Points on a hilly landscape, in no order, each with its height.
A climber steps from a point to the highest of its 5 nearest points, and stops where none of them is higher. Distance is the straight distance between rows; heights are no part of it.
lus height 630: 4, 10, -20, -2, 10, 13, -25, -9, 12, 15, 5, 35, -3, -7, 9, -3, -5, -11, 6, 22
Fav height 296: -7, 25, -23, -13, 3, -28, -23, 17, -6, 27, -14, -10, 15, -7, 23, -15, 32, -11, -3, -12
bopan height 98: -4, 18, 2, 15, -2, -1, 25, 12, -20, -45, 7, 2, 22, 20, -8, -27, -7, 43, -10, -21
bevol height 193: 9, 18, 4, -2, -11, -14, 18, 5, -31, -36, 5, -28, 4, 13, -16, -19, 5, 33, -8, -31
tudaf height 489: 11, -3, -3, -8, 4, 3, -4, -7, 12, 14, 2, 8, -7, -9, 4, 14, -4, -5, 12, 11
kapam height 316: -1, 22, -34, -27, -3, -50, -24, 14, -5, 40, -20, -22, 11, 2, 16, -15, 46, -17, -15, -22
pab height 365: 4, 19, -13, -18, 7, -28, -28, -3, -7, 22, -20, -24, -13, -12, 22, 0, 19, -16, 3, 3
Gufug height 303: -11, 5, -13, 2, 16, 0, -15, 5, 12, 5, 14, 30, 14, 5, 22, -32, 20, -1, 14, 28
veva height 666: -7, -7, 31, -13, -3, -3, 25, 2, 3, -26, -1, -22, -14, 6, -13, 28, -9, -8, -16, -6
Peseb height 444: 1, 2, 13, -16, 7, -1, 18, 7, 5, -13, 11, -24, -12, 3, 3, -3, 14, -5, -2, 0
molog height 514: -17, -17, 16, -9, 3, 16, -1, 19, 23, 0, -2, 7, -19, -2, 11, 25, 22, -34, -2, 18
mape height 513: 12, -6, -16, 24, -2, 20, -18, -21, 9, 27, -2, 51, 18, -12, -13, -8, -23, -4, 14, 17
minok height 451: 5, -3, -13, -21, 11, -12, 0, -3, -8, 1, -7, -35, -10, 3, 9, 14, 15, -2, -7, -9
zin height 145: -11, 9, -27, 12, -1, 0, -21, 6, 2, 8, 12, 25, 27, 8, 24, -35, 6, 20, 7, 5
duz height 305: 19, -16, -13, 9, -29, -5, -4, -21, -21, -15, 3, -24, 12, -9, -6, 12, -38, 20, 9, -21
sikes height 391: -7, 10, -39, 16, -11, 7, -18, -22, -1, 1, 3, 11, 11, -10, 13, -17, -18, 15, -3, -1
gituf height 555: -6, 3, -10, -9, 17, 11, -21, -1, 18, 31, -12, 34, -8, -7, 18, 12, 10, -26, 5, 28
gub height 638: -2, 10, -6, -16, -5, -30, 4, 12, -22, 10, 5, -37, 10, 1, -1, -4, 37, -1, 0, -23
boma height 545: 3, 4, -16, -7, 9, -4, -27, -13, 3, 16, -3, 6, -11, -11, 8, 6, -5, -10, 10, 11
Gan height 373: -1, -15, 37, 10, -3, 14, 40, 1, 8, -25, 3, 8, -13, 11, -33, 19, -23, -17, -18, 5
Dip height 288: -13, 12, -36, 18, -19, 3, -33, -24, 8, 39, -4, 29, 10, -20, -2, -23, -38, 7, -5, 5
Segil height 92: -16, 20, -44, 16, -17, -6, -17, -14, -13, -8, 0, 16, 21, 4, 16, -37, 2, 24, 1, -21
melen height 430: -18, 4, -7, -20, 24, -32, -12, 19, 4, 37, -15, -19, 5, 3, 26, 2, 47, -25, -3, -6
Pati height 313: -17, 22, -35, 0, 3, -19, -25, 13, -10, 22, -5, 17, 15, -3, 16, -31, 26, 7, 6, 6
fefeg height 534: -11, -5, 27, -14, 10, -8, 18, 31, 1, -16, 6, -30, -13, 12, -4, 7, 15, -12, -14, -10
Lago height 297: -17, 3, 19, 0, 6, 1, 25, 21, 11, -31, 9, 0, 0, 22, -6, -15, 8, 2, -5, 12
fep height 561: 6, 1, -24, 5, -4, 5, -24, -18, 5, 34, -10, 33, -3, -14, -2, 5, -18, -9, 4, 10
daruf height 575: -13, -2, 27, -4, -8, -12, 22, 17, 0, -38, -6, -44, -27, 17, -14, 1, 2, -23, -28, -8
voto height 641: 7, 15, 1, -16, -11, -26, 18, 2, -22, -1, 1, -51, -4, 15, 0, 5, 28, 10, -10, -29
rilel height 256: -9, 12, -26, 5, -17, -2, -46, -28, 3, 30, -14, 2, 5, -15, -2, 2, -28, 1, -2, -7
bef height 257: -8, -8, 23, 6, 7, 11, 19, 15, 16, -25, 22, 2, -2, 19, -7, -19, 4, 20, 0, 10
kapes height 278: 2, 6, -38, 4, -21, -4, -26, -30, -2, 16, -10, -8, 4, -17, 3, -3, -41, 13, 0, -9
vovod height 290: -2, -14, 9, 6, 18, 15, 7, 0, 21, -4, 19, 37, 9, 1, 5, -12, -6, 10, 13, 33
Zim height 219: -2, 13, -13, -1, -11, -9, -4, -2, -19, -12, 13, -15, 13, 8, 12, -21, 14, 21, -7, -21
tez height 552: 5, -7, 19, -3, 2, -7, 15, -6, 0, -12, 9, -23, -25, 8, -2, 5, -6, 12, -8, -11
lipo height 103: -20, -6, 19, 11, 11, 13, 24, 22, 15, -24, 29, 33, 3, 10, -1, -23, 8, 19, 7, 17
roted height 495: -13, -5, -5, -14, 10, -9, -9, 16, 25, 12, 11, 19, -1, -2, 24, 0, 26, -17, 9, 27
doma height 247: 18, -10, -16, 23, -21, 19, -8, -20, -12, 14, -4, 12, 22, -22, -11, 9, -36, 13, 14, -11
nofa height 400: 12, -11, 18, -9, -1, 34, -1, -1, 17, 22, -15, 14, -17, -8, 4, 32, 1, -49, 9, 5
fuboz height 467: 8, -11, 5, 7, 3, 21, -2, -9, 15, 18, -2, 34, 8, -11, -9, 11, -17, -9, 11, 10
mataz height 146: 8, -15, -6, 28, -27, 14, 5, -20, -27, -6, -8, 0, 17, -13, -24, 1, -41, 30, 14, -6
bar height 468: -24, -12, 40, -3, -3, -21, 18, 29, 6, -45, 6, -16, -19, 23, -24, -6, 22, -35, -36, -5
darik height 466: 18, 0, -10, -6, -2, -6, -4, -8, 1, 7, -8, -16, -19, -6, 5, 25, -6, -13, 0, -7
Zorod height 352: 9, 6, -24, 0, -12, -17, -11, -18, -17, -2, 2, -19, 6, -1, 8, 8, -7, 8, 2, -21
Vobop height 676: -23, -11, 10, -19, 16, -1, -13, 35, 27, 24, -8, -3, -10, 8, 17, 0, 40, -28, 4, 27
dum height 366: 5, 18, -30, -21, 6, -24, -28, 1, -15, 13, -15, -30, 1, 0, 12, -7, 20, -5, -4, -19
Nud height 289: -2, -4, 23, 17, 1, 0, 29, 2, -1, -41, 12, 14, 8, 18, -16, -9, -21, 27, -8, 4
gutu height 431: -2, 17, 10, -4, 0, -10, 13, 8, -10, -10, 17, -34, 11, 6, -3, -14, 31, 16, 1, -26
zon height 23: -1, 8, -14, 14, -9, 6, 1, -4, -21, -18, 5, -1, 22, 9, 1, -26, -5, 45, 9, -16
Buru height 510: -4, 8, 23, -2, -4, -18, 20, 2, -19, -30, 11, -41, -12, 7, -9, -5, 13, -1, -15, -11
misem height 433: 12, -18, 13, 4, 8, 37, -3, 6, 21, 28, -8, 38, -6, -5, -6, 12, 1, -23, 17, 14
fiz height 147: -14, 5, 20, 20, 3, 8, 40, 16, -1, -62, 21, 25, 10, 29, -14, -30, 7, 18, -8, 4
sud height 578: 12, 2, 19, -13, -5, -11, 21, -1, -9, -16, -1, -45, -25, 7, 1, 17, 1, -5, -19, -22
toz height 419: -4, 22, -26, -31, 13, -20, -41, -9, 0, 34, -22, -9, -16, -10, 17, 15, 6, -23, -4, -1
dutem height 407: 13, -22, 25, 16, 8, 36, 21, 1, 11, 4, 2, 30, 8, -4, -15, 8, -19, -7, 11, 17
Mabip height 443: 0, -21, 37, -1, 3, 22, 10, 8, 20, -2, -3, 11, -21, -2, -17, 25, -6, -15, -13, 6
Duker height 465: 19, -7, 5, -6, -16, -1, 6, -14, -17, -8, -8, -28, -13, -9, -15, 35, -22, -3, -6, -13
gigod height 261: -18, 28, -36, 0, -11, -24, -28, 2, -19, 13, -10, -6, 13, -5, 24, -31, 19, 6, -6, -20
muku height 292: 10, -18, 35, 20, -7, 21, 41, -2, 2, -19, 3, 19, 3, -1, -39, 2, -31, -1, -1, 15
peb height 358: -6, 13, -32, -16, 0, -28, -30, -20, -3, 20, -23, -20, -11, -8, 20, -6, -7, -2, -8, -4
bipop height 457: -10, 7, -28, -10, 12, -19, -20, -5, 1, 20, -6, 16, -3, -1, 19, -16, 12, -1, 12, 9
Dani height 208: 8, -4, 0, 12, 1, 7, -2, -7, -9, -21, 5, 6, 10, 1, -1, -9, -25, 30, 9, -5
vodo height 556: -22, -8, 27, -15, 16, 6, -9, 31, 21, 15, -11, -9, -22, -5, 15, 17, 33, -32, -2, 27
nop height 548: 13, -1, 14, -5, -8, 9, 11, -6, 1, 1, -6, -29, -20, -9, 0, 43, -6, -13, -8, -4
tenep height 90: -3, -11, -16, 33, -21, -1, 11, -10, -28, -28, 2, -10, 21, -2, -10, -5, -32, 40, 0, -16
lel height 144: -18, 5, -4, 8, 19, 6, -7, 15, 2, -3, 32, 46, 21, 10, 17, -37, 29, 11, 15, 22
Zif height 380: 16, -32, 31, 6, 0, 24, 29, -2, 2, 4, -11, 10, -9, 0, -29, 18, -25, -7, -3, 2
maru height 452: 22, -22, 32, -6, -5, 28, 10, -5, -1, 5, -13, -13, -14, 6, -19, 37, -7, -19, -7, -14
ror height 512: -13, -1, 2, -21, 20, 2, -15, 15, 18, 25, -19, 7, -18, -15, 28, 28, 20, -38, 1, 23
taku height 252: 8, 2, 0, 3, -8, -9, 3, -6, -28, -23, 8, -21, 4, 8, -8, -7, -12, 30, -3, -22
dop height 324: 22, -13, 3, 23, -9, 25, 17, -12, -2, 5, -5, 16, 13, -6, -23, 16, -28, 3, 21, 6
ropum height 428: 27, 0, 0, -3, 1, 16, -13, -16, 7, 20, -23, 4, -2, -11, -8, 22, 1, -15, 11, -7
goko height 496: 1, 4, -10, -12, 18, 2, -17, -7, 16, 26, -13, 1, -14, -10, 19, 25, 10, -29, -4, 11
bomer height 527: 3, -3, -23, 11, -4, 4, -14, -24, 8, 12, 1, 26, 2, -11, 2, 0, -23, 6, 8, 7
bor height 420: -15, -16, 31, -3, 6, 0, 9, 26, 15, -19, 13, -9, -20, 14, -5, 4, 10, -10, -4, 16
vokog height 156: 16, -5, 17, 22, 6, 11, 22, -2, -7, -25, 3, 15, 22, -7, -19, 1, -33, 29, 11, 8
dufi height 427: 10, -12, 8, -2, 5, 16, 6, -4, 8, -4, 13, 3, 2, -3, -4, 9, -6, 9, 9, 13
misi height 538: 3, -3, -9, 9, 5, 10, -13, -12, 7, 23, 7, 51, 15, -11, 2, -9, -14, 3, 12, 25
toses height 320: -8, 9, -9, -8, 12, -13, -4, 14, 6, 5, 10, -6, 3, 0, 14, -16, 29, 3, 2, 2
Lon height 438: 9, -4, 25, 7, 3, 5, 28, 1, 2, -22, 22, 1, -13, 5, -15, 7, -4, 4, 2, 8
Guvuz height 361: 33, -21, 29, 4, -5, 20, 33, -14, -8, 2, -15, -14, 2, -6, -34, 30, -24, -3, 3, -14
Rigi height 238: -6, 12, 18, 3, -5, -7, 23, 12, -11, -30, 18, -9, 10, 20, -2, -17, 16, 28, -5, -14

For each start below, name the point where the climber stops.
vokog: lus
Dani: lus
mataz: lus
fiz: veva
tenep: veva
lipo: veva
bopan: veva
